Each row is a point on a tangle of strands that fork, close into loops and nearly touch. The rows are in no order.
Two points are linked if the straight distance between their rows is under 12.3. Some points are linked to none.
tanu: [ 12   5  14 -11 -20   8   9 -28]
fid: [13 -2 -3  8  5  3 10  2]
Kugi: [17  1  0  2 -2  5 15 -8]
zumet: [-11   0 -25  -8  -9  17  27  15]
tol: [-3 -8 -7 12  7  0  3 23]
puzof: [ 14   3  12  -8 -16   7  12 -24]
bepi: [15  1  3  9  7 -3  0 -5]
nobe: [-30  11   9 -22  12   5  -3 -17]
sobe: [ 21   5 -17  11  10   2  12  -1]
mure: [-30   2  -2 -16   1  -8 -20   5]
far: [ 19   1   3   1  -4   6  13 -13]
megip: [-38   7   1 -19  16   0  -8   0]
furoz: [  8  -1  14   3   4 -11 -14  -4]
dek: [ -1   9  14 -17 -21   8  -1 -31]
pul: [11 -1 -6 12 10  0  5  6]
Musu: [ -9  -6 -16   0  -5  11  15  18]
moluf: [ 0 -7  1  9  5 -3 -3 12]
leki: [ -7 -10  -8  12   6   0   2  28]
Beka: [ 23   7 -14  11  11   2   8  -7]
nunim: [-13  -2 -20  -5  -8  14  19  16]
dato: [ 10   0 -14  17  17  -5  -1  12]
Musip: [ 11   0  17  -2  -6  -3  -5 -16]
zagev: [ 18   3 -18  12  13   2  12   4]
kana: [ -9   0  11  -9 -12  -2 -10  -9]
saz: [-26   1   0 -11  -4  -6 -18   7]
sebop: [ 0 -2  8  0 -8  0 -4 -2]
banas: [14 -2 -1  3 -1  5 13 -1]
kolo: [  4  -4   3  11  13 -14 -15  13]
lumu: [15  2  4  5  3 -1  4 -8]
zuko: [-28   2 -21  -8   1  14  10  13]
lim: [  9   1  17   1  -4  -5  -7 -13]
fozu: [ 14   3  20  -6 -14   2   0 -25]
sib: [  6  -7 -13  16  14   1   8  20]
Nizof: [ 15   1 -17  13  13   3  13  10]
busu: [ 13   2   8   7   8 -12 -12  -6]
Vude: [ -5   7  14 -16 -19   5  -4 -25]
lar: [  8   2  20  -9 -17   1  -5 -25]
Biki: [-13 -10 -15   8   0   6   8  29]
pupov: [  0  -4 -21  -2  -8  14  31  19]
giv: [-10   5  15 -15 -15  -5 -17 -18]
favil: [  2  -5   7   9   8 -12 -13   9]
nimub: [ 1 -7 -8  8  0  6 12 15]
Figun: [  0  -5   9   5   3  -8 -12   8]
Nesan: [-35   7   3 -19  12   0 -10  -7]
gekog: [ -9   4  11 -12 -15  -1 -10 -15]
befu: [ 20   8  -1   9  10  -7  -9 -15]
Vuruv: [ 2 -7 -4 12 10 -2  0 17]
tif: [ 13   2  -2  12  13  -9 -10   0]
rufug: [-14   7  15 -20 -14  -6 -19 -21]
Pemub: [-21  -1   0  -8  -6  -3 -13   6]
tik: [ 19   5  17  -1  -8   0   1 -24]
kir: [ -6  -8 -11   5  -3   8  13  19]
Roz: [ 11  -2 -16  15  14   2  11  14]
Fitun: [  9   1 -11  16  17  -6  -7  11]
nez: [-14 -10 -11   7   1   1   1  29]
bavim: [ 8 -1 -3 14 14 -7 -7  7]
Nume: [ -2  -6 -19   1  -4  12  26  23]
duf: [-32   8   6 -21   7  -4 -16 -11]
kena: [ 20   2   8  -2  -7   5  14 -18]
nar: [ -2  -1  12  -5 -12  -1  -6  -7]
Movo: [ -4  -1 -24  -7  -9  16  32  18]
dobun: [-18   3   9 -15 -10  -6 -17  -9]
valan: [ -7  -8  10   1   0 -11 -16  10]
Tebi: [  6  -2  16   2  -1  -9 -11  -6]
Dipe: [12  0  8  3 -2  1  3 -8]
gozos: [-31   6   5 -20   5  -8 -22  -5]
gitef: [ -9   6  12 -16 -16   4  -8 -21]
rak: [  2  -8 -17   7   2   9  22  23]
Pofa: [  1  -9 -17  10   6   6  18  24]
mut: [-12  -5   7  -1  -5  -9 -15   9]
peg: [ 22   7 -13  10  10  -2   1  -9]
ras: [15  2  0  9 10 -7 -3 -4]
pazas: [  1  -8 -15  13  10   4  13  24]
lalol: [ 18   2  10  -5 -12   7  14 -20]
libu: [ 22   9 -10  11   9  -4  -5 -12]
bege: [ 3 -3 11  2 -3 -5 -6 -1]
zegip: [  5   6  14 -15 -23   8   5 -30]
zabo: [ 2 -5 -5  5 -1  6 10 11]
kefa: [-15  -3   4  -5  -8  -6 -15   7]
ramem: [-5 -7 -3  4 -3  2  3 11]
gubun: [ 1 -6  2  6 -1  0  1  7]
Fav: [ 17   7   3  10   9 -10 -12 -12]
radiv: [-32   3   2 -18   3 -10 -23   2]
pil: [ 18   3  18   1  -4  -3  -4 -22]
Debu: [-39   5  -2 -17  14  -3 -13   5]

A tip is a point with one link. Name the tips that can be reached along the links from each point below, in the order of the rows.
nunim | pul, lar, Biki, rufug
Pemub | kolo, Debu
tif | dato, Dipe

Name the points in between on the shortest way along the links from the first point to the second, in order.
gitef; rufug | gekog giv
Biki; gubun | nez leki tol Vuruv moluf
kefa; mure | Pemub saz
sib; Movo | pazas Pofa rak Nume pupov
